Points on a hilly landscape, in no order, each with its height.
A ball rolls from a point to the lowest of its 6 nearest points, and stops where none of them is lower. Distance is the straight distance between rows; heights are no part of it.
Pomol: [-24 -32  -4   6  37 -48 -19  34  -2  21  25 -14  21 -16 -15 -14 -16  11
 -10 -23 -50 -21 -15 -25  20 -20  18   6]  height 5.03
divup: [ -2   8  -9  30  43   0  -8 -28  16 -17   7  35  15 -20  36  17  -8  27
  -2 -13 -37 -25 -15  -5   7 -23  32   5]  height 2.76
kevi: [-31  -2  -7  17  41 -33   0  10   1  -9  -1  23  25  -3  25   1 -18  11
  -1   9 -47  -7 -18 -14  17 -17  53  15]  height 1.80
matus: [ 12  -2  -1  26 -24  10  25 -21   8  13  -5 -33   3  12 -26 -18  19  -2
  -7  -8  13  18  23  15  10  22 -25 -24]  height 3.33
gof: [-10 -15  -5   4  17 -34   1  30  37   8   1 -35  23  -5 -33 -16 -34  26
 -22 -25  -4   2  -7 -25 -15  -4 -39 -17]  height 3.46
Tar: [ 17 -15  16  32   4   6  -5  -7 -10  11  14  15 -31 -27  12  40  45   6
 -11 -24  12   0  10  -5  20 -21 -14   7]  height 3.63
Kip: [  2  19 -10   5  27  16   1 -21   8 -33  -6  37  18  -8  45  44   1  27
  18  -4 -20 -19  -5   7  -2 -17  35   9]  height 2.28
mubos: [-12 -28 -21 -10   8 -19  12  32  -7  18  -7 -12   0 -13   0   9 -26  12
 -13   8 -23 -13   3 -24  30 -16  16  -6]  height 4.78
rorig: [-38  13  60  26 -54  12 -25 -21 -25 -33   1 -29   5 -13   4   7  53  -8
   2  -1  38 -34   3  18  -1   2  14  -2]  height 5.00
gopo: [-20  27 -15  -6  37 -40   6  -9  24  -3   8  19 -12  28 -31  -8 -35  29
  -8  13 -28  22 -40  20 -18 -12  23  29]  height 6.87
Katon: [  6 -29  13  13   0  -4  -3  42  -7   4  -6   2 -21 -16  23  22  10   3
 -17  -7   6   2  -4 -22  -3  -8 -17   0]  height 4.06
sokek: [-41  20  68  -3 -43  14 -22 -22 -29 -24  -6 -21 -13   1  -4   2  57  -9
  16   2  51 -14  -2   3  -1   7  -2   4]  height 5.20
gidu: [ -6 -11 -25 -19  -4  -2  11  33  20 -31 -21 -11  14  -8 -33 -23 -33   2
  -5 -14   5   3   7  -4 -38  19 -18  -1]  height 2.43
rig: [  8  22 -29 -23  21 -29 -12  -7  22  -6   5  16   0  13 -20 -11 -43  17
 -13   6 -28  21 -25  25 -27 -10  12  26]  height 5.94
Zet: [ 13   9  13  42 -51  26  11 -11 -10  29  11 -13  -5  26 -40 -34  36  -8
  -2  -7  45  -1   9  23 -22  24  -4 -19]  height 2.58
Zom: [ 15   7  13 -23 -24  22 -15 -14  -4   9  -6  -4  -9  23  16  -3   4 -53
  26  31  30  10  39   0   1  27 -11 -16]  height 5.53
Sen: [-13 -41  41  44  31 -16   6  35 -12   4  -1 -18  -9 -37  11  19  10  20
 -17 -34  15   0   0 -36  14  -5 -12  -9]  height 4.00
vubiz: [ 46  -3 -14 -32  -7  37  11   3  -9 -13 -11  -7 -12 -18 -38 -15  -9  -8
   3   0  14   5   1   7 -11   2 -16  -9]  height 3.65
gine: [ 25  32  -8 -32   7  19 -16 -49   7 -13 -24  47  21  32  61  25  10 -10
  30  30  -7   3  -6  11  -6  -8  15   5]  height 4.77
Los: [ -2   2 -10  41 -25  -3  35  43  19   6   5 -14   3   9 -24 -51  14  -1
 -14 -21  26 -16   0  -9 -29  13 -48 -33]  height 0.52
biki: [ -5 -34  19  21  42 -27   0  56  -9   4  14  -5  16 -40  -1  -8  -1  14
  -9 -13 -31 -16   2 -48  18 -18  -9   7]  height 4.26
fufik: [-11 -12 -19 -14  11  -8  -5   8   2  15 -11  -8   0  13   9  15 -11  -1
   5   2 -34  -2   0   2  28   0   4 -13]  height 4.55
roluk: [-22 -31 -11  -4  27 -25   1   9   4   5   2 -27  19 -17 -22   4 -25  16
  -8   5 -31  -3  -3  -8  26 -25  -1  -8]  height 4.41
zopal: [ -6 -33  -3  20  40 -30 -10  30  -2  11  14  27  15 -13  23 -11  -6  28
   8 -12  -5 -29  -9 -29   9 -27  19  12]  height 4.18
Sema: [ 13 -22  -1  32  18  -4   0 -23  -1   5  27  43 -29 -26  18  33  39  19
  19 -16 -13 -17  14  14  41 -37  21   0]  height 3.35
Burol: [ -5   9 -47 -17   1  -3 -14   6   9 -31 -20  14  -2 -13 -23 -17 -56   0
 -12   2  -5  13 -16  17 -31  27  -4  16]  height 1.03
baz: [ -5  -7  -6  45 -49  16  12  59 -10  22   5  -8  -1  34  -6 -47  -5 -18
 -28 -17  37   4   2   6 -61  36 -37 -17]  height 4.61
nima: [ 37  19 -26 -35 -12  13  -2 -18  -6   0  -9   8  -6   4 -16  -5 -25  10
   4 -10 -12   6   9  23   6   0   9  16]  height 4.29
saf: [ 26  33 -37 -30 -23  19 -26 -23  -3  -7 -15  33   9  13  -8  -1 -22   1
  14   3 -27   1   1  43 -19   0  28  10]  height 1.16
kebo: [ 25 -15  -6   1 -13  11  13 -13   0  -9   5 -24  -3  -6 -34  -5   7   1
 -10  -4  36   4  17  -4  -3   7 -34 -19]  height 3.31
Kub: [  7 -27  27  27  -1 -13   9   8   0   8  15  -4 -31 -36   4  24  25  23
 -27 -26  10 -14   1   0  21 -14  -5 -10]  height 4.02
tas: [  5  -4 -14  -4 -19  22  23  47   5   0 -20 -24  26  25 -20 -25   0 -17
  17  -4  27 -21   9 -12 -61  37 -13  -6]  height 3.29
pim: [  7 -19  14  12   9  -8  14  22  22  -3   8 -41   1  -3 -29   2 -16  25
 -16 -20   2  -4  -8 -13   7 -12 -39 -19]  height 3.34
lamok: [  9 -13  39   1 -22  15 -16  -1 -29  -2 -10 -20 -16  -3  19  38  26 -14
   4   4  34  -8   4 -21   1   1 -25  18]  height 1.87
tup: [-14  24 -24 -20  19 -20   6 -33  30  -1   4  27   1  30  -9  -1 -25   9
   1   5 -53  15 -25  37  16   0  36   0]  height 5.93
Paze: [ 18  -9  25   5  -7  14  -5  -1 -21   8   1   0 -28 -24  33  37  35   3
 -13  -4  26   0  16 -14   8  -8  -8  13]  height 3.14
tada: [ 18   2  -1  30 -16  21  27   4  11  -6  -3 -21  -8   4 -37 -31   9   5
 -12  -6  30   2   6   7 -18  16 -24 -34]  height 2.95
pulet: [-15 -10  -7 -20  37 -47 -24  13  14  13  31 -33  16  -5 -37 -27 -35  20
 -21  -7 -18  13 -32 -10   6 -21  -6  17]  height 5.92
sudu: [-19 -24  30  -9  44 -47   0  32   6  22  24 -62  35 -21 -40  -9 -25  22
 -34 -21 -11 -10 -30 -23  19 -30 -12  23]  height 4.90
dosil: [  9  17 -24 -26  -7   8  -7  -1   1  13 -14  16  -2  20  33  15  -3 -23
  41  19 -17  10  20  -4  14 -22   5  -5]  height 5.26
Tevul: [ 20  -8 -13   7   0   0  -3 -12 -18  -4  12  33 -21   0  32  41  31  18
  -3  -6   6  -7  20   5  20 -26   9   7]  height 3.87
Zazi: [-26  11 -11  -1  25 -43 -12  -1  14   5  20   7  -6   0 -23 -22 -37  34
  -7   4 -30  16 -43   9  -8 -33   3  23]  height 6.66
gosad: [-20 -23   6 -31  36 -51 -15  20   7  13  11 -39  31   0 -32  -9 -19  22
 -29   4 -27   3 -28  -3  20 -46  -3  24]  height 6.03
Zoku: [  8   7  -8  -9 -21  24   9 -12 -27  13   0 -12 -17  10 -15   9   5 -28
   1  23  22  11  21 -10  -1  20  -7 -18]  height 3.79
pufab: [-23  34   4   7  61  -1 -13 -21  18 -46  14  33   4 -19  28   7 -31   3
 -20  -6 -44   3 -21  -7  17 -14  59  34]  height 2.11
bup: [ -2 -11 -24 -23  -2   7   6  26   2 -32 -35   6  11 -15 -14 -32 -33  -2
  -6   0  12  16   5 -12 -43  23 -11  11]  height 2.26
muz: [ 22  12 -23 -21  -7  20  -8 -22 -15   9  -2  16 -21  15   8   1   3 -38
  22  23  -7  12  23   3   4  15  -2 -19]  height 5.75
Sos: [  8  37  41 -47 -35  19 -20 -27 -21  10 -10  35 -23  15  14   9  13 -28
  13  33  43  -4  10   1   6   0  16  19]  height 5.81
misi: [ -8 -27  40  37  -9 -17   3  33   6   4  -8 -19 -11 -10  14  18  26   1
 -27 -15  27   6   0 -22  10   6 -12  -8]  height 3.71
Meluv: [ 21  31 -39 -30  -4  11  -3 -47  13   0  -8  26   3  12   5   3 -26  -5
   6  16 -29  21  -5  43 -17   6  20  -4]  height 4.42
Gifib: [-18  28 -12   0  46 -10   7 -12  16 -36 -12  31  28   7  50  24 -14  20
   0   0 -42   7 -23  -5   3 -25  47   6]  height 2.16
nam: [  4   0 -29 -14  10 -17  -8 -11  17   7  -3   1 -11   4 -24  -7 -50  26
  -4 -12 -21  10 -29   2  -1 -23 -21 -13]  height 3.97
Zozem: [ 14  11  -6  32 -36  21  22   3   8 -11   2  -7  12  18 -30 -34  31  -9
  -4  -5  42  -3   5   7 -44  34 -17  -4]  height 2.69
nalo: [ 15  14  10 -38 -19  37 -16 -39 -37  13  -4  16  -5  28  -4 -11  14 -38
  26   9  24   0  43  11 -10  44   3   9]  height 6.18
nemib: [ -2 -15  14   7  10 -19  21  26  16   1  14 -51   7 -17 -37  -8 -22  15
 -30 -17  -7 -12 -14 -22  13 -10 -36 -29]  height 3.21
zep: [ 30  19 -29 -25   6   5  -2  -2  14  -2 -20  16  -9 -16 -23  -8 -41   5
   7  -5 -23  -1  -5  14 -23   0  -5  22]  height 3.22
tuves: [ 16   5  -9 -23 -18  33  -3 -27 -30  11  17   5 -15  13   6  -5  23 -33
  14  11  38   3  42  11  -8  31  -4  -6]  height 5.10
Fif: [-10  -8 -21 -13   6  -2   9   0   2  12   4   4  -1 -12  -7   6 -26  16
   7   6 -42  -2   0  16  10 -16   1   6]  height 5.06
Goli: [-13  15  22  13 -23  13  -1  -1 -11  -5  -4 -25 -11   6  18   0  33 -30
   9   3  40  10  13   6   6  29 -19 -10]  height 3.20
dufug: [-25 -10  40  40 -12   2   1   2  -7  15   2 -20 -25 -50  -4  27  48  10
 -23 -32  34  -1   9  16   9  -5 -21   8]  height 4.32
Pag: [  2 -32  19  18  10 -25  11  61  -1   9   6 -16   8 -28  17  12  -4   6
 -23 -11   6 -10  13 -33  17   6 -17   2]  height 4.03
zem: [ -5  23 -35 -11  34 -66  -3  -1  10  10  23  32   4  12 -22 -24 -49  25
 -14  -4 -13  28 -42  16 -24 -20  27  29]  height 6.40
lazo: [ 28  30 -13 -47  -7  35 -18 -39 -38  15   1  20   1  20  10   0   4 -50
  14  34  14  -2  30  27   0  28  -9  11]  height 6.62
Muzim: [ -8  15  53 -13 -41  16 -18 -20 -14  -7  -7   3 -23   9  18  17  26 -37
   5  35  43  -4   9   6   2  15   3   8]  height 1.76
Roka: [ 17  21  14  -6 -28  24 -11 -21 -22   6 -10  29  -3  29  49  42   7  -8
  17  18  18 -14   5   2   1 -18  12  21]  height 1.15
Melak: [-21  -6  -3  -9  32 -52 -12  17   4   9  28 -35  23   6 -18 -12 -26  19
  -5  -3 -37 -20 -33  10  13 -40  26  35]  height 6.38
zoka: [ -2 -32  29  40  13  -7  -6   4  -4  26  21  -3 -44 -47 -11  18  34   7
 -29 -35   0  -4  13  -2  49 -19 -16 -16]  height 4.15
reli: [-10 -44  27  29  26 -19   1  49  -1  19  18 -18  22 -49 -14   4  -5  12
 -25 -23 -20 -14   5 -40  25  -9  -7  -6]  height 3.64
gizub: [ 16 -29  14  19  30   7  -1   1  -1  11  16  21  -7 -18   5  30  23  31
  -3 -12 -17  -9  -7  -8  21 -33  -6  -2]  height 4.14
sib: [  2  24  -9 -22   5  18 -12 -34   2 -27 -31  36  29   6  56  23   0   4
  23  17 -23  10 -21  19  -1 -20  30  -2]  height 3.41
vopak: [ -4   7 -10  -9  -1 -19 -11  15   9 -18  -8  12  14  -5 -29 -10 -53  14
 -12   2  -6  10  -6  -6 -39  18 -13  20]  height 1.30
Zed: [-20  28  -9 -11  38 -34   6 -31   5 -18  39  12  11  22  -7   0 -31  12
 -12  22 -61  12 -30  26   9  -7  38   9]  height 7.07
gike: [-59   1  87   1 -58  30 -16 -42 -19 -16   0 -15  10  -1  -6 -21  45 -25
  15  11  54 -34 -16  12 -14  18   1   0]  height 6.14
Nimig: [-38   8  36  38 -37   5  -1  -2 -14  -1 -16 -22 -16  19   3 -27  48 -32
  15   7  43  -4  14   8   1  36  -9 -20]  height 3.84
vapog: [ -9 -31  13  45  16 -12  -5  -3 -13  32  22  -1 -29 -49  16  17  44   4
 -16 -22 -11   4  18  -9  55 -23  -7 -16]  height 4.16
pip: [ 16 -10  -3  26  34  -2  10 -34  -2   1   5  36   8 -27  34  32  24  30
  11 -13 -37 -11  11   3  28 -38  24  -2]  height 2.97
lura: [-27   2  34   3 -38  13  -7 -11  -6  -7 -13 -10 -22  15  14   4  27 -27
  10   6  52   6  24  -2  -4  16  -4  -1]  height 1.10
vubi: [ 12   6 -14 -30   0  -6   9  -8   7   3   0 -14   0 -21 -29 -16 -34  30
   5   5  -9  11 -15  -8 -12   4 -28 -12]  height 2.75
libeg: [ -7  -3  -1  40 -34  -6  18  -3   0  17   7 -37  -4  15 -29 -23  27  -2
 -18  -3  23  -3   6   3   9  20 -30 -29]  height 2.99
fedu: [ 29  41  -5 -26  -1   6  -5 -46  -9  -2 -23  39   0  31  47   5  14 -34
  39  34   4  -8  -7   7  -2  -2  16  -5]  height 5.05
pep: [ -3  -9 -22  19 -30  21  25  44  13  -5 -26 -12  23  26 -27 -39   2  -4
  -7  -2  20   4   3  -8 -36  40 -15  -8]  height 3.57
poko: [  7 -19 -14 -13  10 -23  -2  -2  23  -3  -7 -26   7 -10 -34 -18 -45  19
 -15 -13  -9   4 -20 -23 -17 -10 -26   7]  height 2.85
Budek: [ 18   9  -6  23  55  12   3 -34  -6 -30   7  43  -3 -31  25  11   8  35
  -7 -10 -29  -9  -6  24  26 -21  50  -2]  height 2.67
pevi: [ -4   6 -49 -59   3  -8   5  10 -11 -14 -29 -11  11  17 -31  -6 -41 -21
   1  13 -15  24   4  36 -25  43  14  20]  height 1.83
kur: [ 10  -1 -25 -13  -3   0 -13  10  -2  -1  -4  16  -5  14  23   4 -26  -9
  13  15 -26  16   4  -4  16 -11  -1 -23]  height 0.92
Vum: [  2  15  16 -23 -21  12  -4  -6  -9  -2   0 -15 -20  22  -8   9  18 -38
   8  18  28  12  32 -21   7  20 -17  -5]  height 4.07
kigip: [ -7  11  53 -20 -20  28  -2 -33  -8  -8  -2  18 -18  23   5 -15  22 -43
   2  35  60   2  17  -2  -3  23   3  13]  height 5.55
didi: [ -7  -8 -14   9  -2 -12  10  15  25 -17 -14 -21  11  -9 -34 -35 -24  10
  -4 -19  14   8 -19 -36 -20  14 -29  -7]  height 3.19
vas: [-10 -36   5  43  -2 -10  42  29  20  11  20 -52  13 -17 -26   5   2  13
 -30 -18 -10 -17 -19   0   8  21 -38 -41]  height 2.86
bovi: [ 23  13   2 -24 -22   8 -19 -18  -4   6  -7  27 -13  32  39  32  14 -28
  30  16  14  -6  -2  -6   7 -11   4  12]  height 4.88
koru: [-18   7 -16  -5  38 -40  -7  -6  13  17  24  -2  12   5 -21 -12 -19  29
  -3  -3 -42   6 -34  17  17 -41  23  29]  height 6.53
Mem: [  5  -4  22  41 -51  35  17  -2  -6   9  12 -24  -9  26 -46 -22  30   1
  -9 -15  44  -8  12  25 -30  22 -37 -20]  height 2.27
mot: [ 15   6  -2  -7  19  11   3 -14  10  -8 -28  38   9  12  39  34   2   7
  27  -4  -7   2 -20  -8  17 -35  18  -1]  height 3.26
lovip: [ -2   8  14 -15  -9   8  -3  -1 -14   7 -16  -3  -7  13  25   7  16 -30
   2  15  13  16  24 -19   6  -3 -19  -1]  height 4.51
Nal: [ -1 -11   2  41 -30  -2  34  15  25   3   9 -43  -4   5 -35 -16   4   6
 -33  -8  13 -12 -10  -1 -15   6 -34 -33]  height 2.45
zuza: [ 38  23 -20 -37 -21  48  -9 -29 -30   7   6  11   1  14  -6  -6 -10 -23
  16   6   1   0  26  26 -16  21  -8   8]  height 4.98
Guvo: [-21  21 -27 -10  33 -13   1 -20  15 -30 -11  20  22   4  32  10 -21   3
   8  12 -45   5 -26  15   4   0  49   2]  height 3.49
dito: [ 35  -1 -18  14 -16  16  20  13  15 -25 -14  -8  13   8 -38 -31 -13  16
   4 -10  20   9   3 -12 -30  26 -26 -11]  height 2.98
vor: [  7   8 -31 -48  -8  29   2  14  -7 -42 -21  -9  21  13   9 -39 -30 -24
  21  11   9  12  17  10 -29  48  19  30]  height 1.98
zodon: [ 14  23 -39 -21 -12   5 -10 -25  -1   3  -6  39   2  19  27 -10 -15 -14
  27  15 -26   8  13  13  21   7  27 -15]  height 5.50
ziru: [ 15  -3 -15 -25  -7  25   6  -9 -18   7   2 -19 -15   6  -8   5  -6 -15
   2   2 -11  -5  15   1  18  -5 -16 -22]  height 4.45
bopa: [ 14   0  -6  -6   9   5  -7  -1   4  -1 -12  34  -2  -1  43  32   4  11
  22  -6 -15 -12 -19 -25   8 -25  23   5]  height 3.75
bub: [ 27  -2 -20 -22  -4   6  -5 -19   4   2  13  10   0  -7 -10  -4 -35   4
   7   8 -23   6   3  13   8 -14  -1   0]  height 4.54
ruzi: [-22 -34  13   6  46 -27  18  39  13  14  45 -64  38 -32 -36  -5 -16   9
 -26 -16 -21 -28 -13 -35  20 -17 -14  -8]  height 3.83
Gofup: [-27 -12  -5  13  42 -39   5  26  15  11  15   9  24 -15  20  -7 -11  23
   1 -12 -50 -16 -20  -7  11 -23  41  15]  height 3.37
Bip: [-24 -48  15  31  30 -24  24  47   0   6  26 -51  24 -27 -19   2  11   9
 -17 -19  -9 -11   3 -22  15  -2 -27 -20]  height 3.18
Saz: [-10 -12  23  15  -8  -2   7  19  -9   7 -13  -7 -18  -7  24  36   6   8
 -13   7  11   2   9 -31  18   0  -8   4]  height 3.85
Limaf: [ 18 -10   9   8   1   0  -2  21   5   8   0  35  -7 -19  19  24   3  27
  10 -16 -14 -12  -6  -7  11 -28  11  -2]  height 3.56
Ton: [-27   6  32  15 -52  27  13 -32  -8  13  10 -26 -10  35 -27 -34  41 -22
  12  10  37   0  33  23 -19  28 -11 -17]  height 2.56
Sofut: [ 22  19  -1 -24 -14   9  -9 -25  -2  -5  -8  26  -6  37  42  37  21 -12
  33  21  11  -8 -20  -4   6 -22  13   5]  height 4.30
mageb: [ 12   5   3   6  -9  52  15   4   7 -13 -20  -9   8  24 -24 -28  27  -6
  -4  -5  50   1  -8 -10 -49  35 -16   1]  height 2.96
ves: [ 20 -16   7  25  30  10   8  -1  -3 -10   1  31   6  -9  28  21   1  30
  10  -6 -19  -3 -11  -7  16 -34  31   4]  height 3.42
Giko: [-22   2  51  24 -32  10  -6  -9 -16  -7  -4 -24 -16 -33  -6  30  57 -11
 -10  -7  37  -5  13  17   6  -1 -16   9]  height 3.98
Rubi: [-10  -7   0   3 -11  -4   5   4 -12   2  -8 -26 -10   2  11   7  10  -8
  -1  18   4   5  23 -18  14  11 -19 -23]  height 3.81
dudi: [ 21 -11 -24 -30   9   4  -6  -7  14  -8  -9 -20  -7  -1 -18   8 -35  11
  -6  10 -17   9  -7   0   8 -11 -10  -8]  height 3.61
feti: [ 11  16 -39 -25 -12   5  -6 -22  14   8 -11  21  -2   2  10   5 -13 -10
  25  20 -42   6  -8  32   9  -6  26 -11]  height 5.22
badum: [-23  41   5  -1  36 -57 -11 -12  15  16  38   8   9  28 -22 -20 -28  39
 -12   2 -18  23 -50   1 -20 -33   9  21]  height 7.28
Geluz: [ 16  12 -15 -15 -13  31   6  -3 -13 -28 -16 -14   6   1  -3 -11 -11  -4
   2   7  29  -2   5   4 -59  32 -10  -7]  height 2.79
dif: [  1 -21  -1  11  24 -18  -3  43   7   7   5   6  -1 -26  29  18  10  -1
  -2 -10 -12 -12  -1 -21  17 -12   0  12]  height 3.53
bas: [-12   0  24  28 -54  36   8 -12  -2  30  26 -23  -2  30 -53 -33  51 -13
   3  -3  41   0  15  30 -33  37 -15 -26]  height 0.75
mol: [-27  16  51  -5 -28  15 -10 -26 -15   7   8  -2  -4  21 -18 -27  36 -32
  19  19  44   5  19   4  -1  41  12   6]  height 4.46
foz: [  2 -19 -19 -16  -2  -4   5  17   1  12   4 -30  -8 -15  -7  -3 -15  10
   0  10 -32  -4   1 -17  25 -12  -7 -14]  height 4.13
mimoz: [  0   4 -34 -22   4 -29  -8 -20   8  21   7   6  -2   5 -23  -8 -35  23
  -2   3 -37   8 -21  23  -3 -27   9  15]  height 5.57
Tidoz: [-28  -5  36  32 -38 -11  -6 -16 -14   2   9 -35 -27 -45  -3  38  56  -9
   1 -23  38 -15  23  12   5  11   1  -6]  height 4.31
lefe: [  2  10   5   6 -12  30  11 -13  -4  -2  -2 -17 -14   2 -21 -13  27 -33
   5  17  29  13  34  -2  16  30  -8 -11]  height 2.93
basu: [ 16  -3  30  -7 -34  12 -14  -9 -31  -7   0  11 -30   5  31  39  46 -15
  16   5  23 -12   9   2   9 -21   2  18]  height 1.68
zil: [ -8  33   6  11  49   7 -19 -31  15 -45   2  50  13 -27  23  27 -16  30
 -15  -8 -51   7 -11   6  22 -27  47  12]  height 2.39
Tubu: [  4  11 -48 -48 -18   9 -10  12  -9 -22 -19  11   1  13   4 -14 -47  -5
   4   4 -10  25  -3  14 -40  20   7  13]  height 2.44
miru: [ 15  42 -37 -29   6 -14  -7 -18   8 -17  -4  33   5   5  -4  -1 -57  15
   8  -1 -15  15 -28  37 -31  -1  24  22]  height 4.76
Dos: [ -2  -3 -39 -28  -6  14   9  25   1 -31 -37 -29  35  20 -19 -31 -34 -17
  12  21   7  10  11   5 -46  54  -7  -4]  height 2.66
nobug: [ -7   6 -22   4  22 -24  -5   2  12  -5 -15   9   9   3  35  13 -10  -2
  19   9 -33   7  -8  -6  17 -16  34   5]  height 3.88
gevup: [ 12  30  -7 -44 -15  21 -21 -42 -19  13   2  49 -14  32  40   2  16 -47
  28  29  30   0  27   4  14   5  -1  12]  height 5.88
dala: [ 12  32 -41 -38  -9 -17  -3  19   2 -10 -11  41   2   8   0  -7 -53   1
  -4   9 -18  31 -29  23 -42  20  25  25]  height 3.24
Natas: [ 50  14 -11 -40  -6  58 -14 -13 -22  -4 -13   3   6  15  -3   0 -11 -22
   7  11  18   2  15  15 -21  26 -11  22]  height 3.86
navon: [  4  -6  -6  10  28  -9 -11  27  -1   7  -2  15  -5 -20  43  30  -5  14
   2  -2 -20 -16   3 -28  15 -31  12  -2]  height 1.77
tirip: [ -3 -20   5  15   0  -9   8  18  -4  13  -4 -30  -6   4   3   8  -5  -9
  -9   8   1  -2  13  -8  25  11 -17 -30]  height 3.45
zes: [-27 -14  27  36 -28  -6  24   9  11  10 -22 -34  -7  18   1   5  36 -13
 -17   3  18   9  -3  -1   6  18 -19 -23]  height 3.47
dise: [ -3 -25  28  30  -9   9  10  28   2   5 -15 -17 -12 -26  14  22  20  -6
 -17 -12  22   1  -9 -20   4   6 -21  -2]  height 3.78
romo: [ 16  16 -17 -33  -3  19 -10 -25  -7   3 -25  38   2  29  45  -4 -11 -32
  33  25   9   6  19   3  23  -9  16  -8]  height 5.49
Ratu: [-26  -8  -8  31  50 -26  -6   6   9 -13  12  33  14  -8  14   5  -6  29
   9 -15 -45 -29 -24 -12  16 -28  39  28]  height 3.09
Kaga: [-13 -38  18  29   3 -15  33  29  16   6   1 -52   9  -8   7  10  19   0
 -21  -9  -2   2  12 -12  24   3 -17 -39]  height 3.12
lokob: [  3 -17  19  14  -5 -16 -17  -8  -5  16  19   5 -28 -43  -3  33  48  15
 -10 -29  -8  -3  11   8  28 -26 -16  -1]  height 3.90
sol: [-26 -11  12  25 -13  14  12   0  -6  14  -2 -51 -11   8  13  -1  30 -15
   0  -4  26  -5  22 -15  15  15 -25 -21]  height 3.48
sike: [ -3 -10  43  31 -10  -4  -2   6 -12  -3  -2   4 -25 -11  17  23  33  -8
  -5 -16  44  18   6  -4   2  -4 -18   2]  height 3.30
mide: [  9   5  -7  37 -36  24  32  27  18   7   7 -13 -13  19 -19 -38   8   5
 -16 -12  25   3  -5   2 -39  23 -32 -23]  height 2.55
Det: [-11 -31  15  -3  23 -16   0  25   8  15  21 -44  12 -37 -34   1 -32  16
 -11  -3 -14 -12 -15 -15  16 -14  -3 -10]  height 3.74
Lif: [ 17  34 -19 -47   7  17 -10 -41 -17  -7 -11  50   3  24  37 -13  -6 -43
  33  32   4   8  20  12   2  17  13  -9]  height 1.81
dok: [-16 -33 -12  17  25 -25  -1  33  -3  30  27 -44  20 -27 -18   4 -13   1
 -17   2 -48  -8   0 -26  27 -17   2   0]  height 4.44
lik: [ 31  25 -23 -53   5  46 -23 -48 -23   9   5  53  -9  14  17 -11   3 -42
  38  13  18   4  53  20   3  37   7  16]  height 5.79
dupip: [-35  27  -5   0  59 -24  -3  -3  10 -36  -6  14  14  -1  28   9 -22   9
  -9   9 -50  13 -22   7  14   0  53  22]  height 2.70
rab: [ 18 -25  10  22   9  -6  -9  11  -2   3  11  19 -24 -28  19  33  41  24
 -16 -24   3 -13  -6 -10   6 -23  -9  15]  height 4.01
vedon: [-38  -3 -14   0  28 -27  -3  12  24 -27  -4  16  30  -9  28   0 -26  15
   9   3 -30   1 -12 -15  13 -11  49  12]  height 3.01
batir: [ -1 -16  16  23   5 -28 -14  -1  -5  31  22  13 -29 -26  11  17  57  14
  -9 -17 -14   0  17  -1  52 -23  -6  -3]  height 3.99
fana: [-49   4  47  27 -63   2 -12 -26 -14   3  12 -22   1   6   0 -53  45 -29
  20   4  54  -2   2   1 -19  14  -8 -18]  height 5.21
bul: [ 16   1 -16  11 -20  15  20  24   8 -10 -15  -9  21  -1 -31 -28  -1   0
   5  -8  31 -19  -4 -14 -39  23 -25 -17]  height 3.28
Zukam: [-13  14  26 -16 -26  34  13 -27 -11  10  18   1   7  21 -19 -14  29 -32
  18  14  43   1  37  15  10  50  -5 -16]  height 3.95
Ruko: [ 24  26 -31 -51 -29  23 -13  11   3  -1 -26  24  10   9  10 -25 -45 -24
  12   8   6  24   4  18 -36  16  11  37]  height 3.10
tidu: [-23  34 -27 -22  30 -40  -4  10   6  14   9  43   1  17 -22   3 -60   5
   1   6 -30  34  -8  18 -34  10  24  37]  height 4.99
puva: [-25 -29 -11   1  17 -19   2  23   4  19   2  16  24   3  21  10 -15  25
   8  -9 -44 -11  -7  -7  21 -10  31   0]  height 4.10
Gupom: [ 10 -11  -4   4  -4   1   4  11  -6  13 -12  20 -15  -3  37  31   6   0
   8  10  -2  -9   6 -12  10 -14  -4  19]  height 4.05
Zalu: [ 40  19 -17 -32 -17  43 -10  -9  -4 -33 -27   2  -2   2 -13 -14 -16  -7
   7  11   7   2  -4  12 -36  27  -7  24]  height 3.27
vug: [  8  18   8  21 -24  36  10 -21  -6  10   5  -9   3  34 -35 -23  41 -10
  -1   6  30   2  28  19 -23  29 -14  -3]  height 2.20
vutol: [  7  23   1  -2  34   7   5 -31  25 -46 -29  29  11  14  57  30 -14  13
  -1   7 -28   1 -21   3  16 -24  34   1]  height 0.64
kupa: [ 17 -29  29  22  20 -17  -5  28   1  18  22   9 -15 -54  10  18  23  29
 -26 -31   8 -10   5 -27  19 -26  -2   8]  height 4.43
Fevum: [ 16   1   7  37 -40  32   9  17  -1  13  -2 -13   8  33 -25 -39  38  -9
 -11 -13  39   9  -4  12 -52  23 -29 -23]  height 3.23
Bofu: [-14 -18 -14 -23  28 -39 -10  -1  17  20  23 -23  10   7 -20 -15 -24  26
  -2  -3 -53  -6 -26  -1  29 -45  15  -4]  height 5.54
Lotum: [  3 -25 -13  29  -8 -18  25  28  34  -7 -13 -24   0  -4 -33 -36 -12  14
 -14 -17  17 -10 -19 -20 -28   0 -52 -25]  height 2.61

Where does a ball stop that starts at each point below?
Bofu | Los
Kub | Roka
gosad | Los
lokob | Roka
vapog | Roka
zuza | Burol
dok | Los
zoka | Roka
Sen | Los

Call two points neighbours if one is among the 6 nearest of the other. Go from one point of each pair to the other, from neighbour to neighbour, staying as low as possible. Name the highest point that can't be avoided.
Roka and navon | Tar
Los and saf | Ruko
lura and saf | Goli
saf and Lif | gine
Burol and bas | mageb
vutol and kevi | Gifib
lura and Roka | Muzim
vutol and navon | ves
Los and bas | Zozem
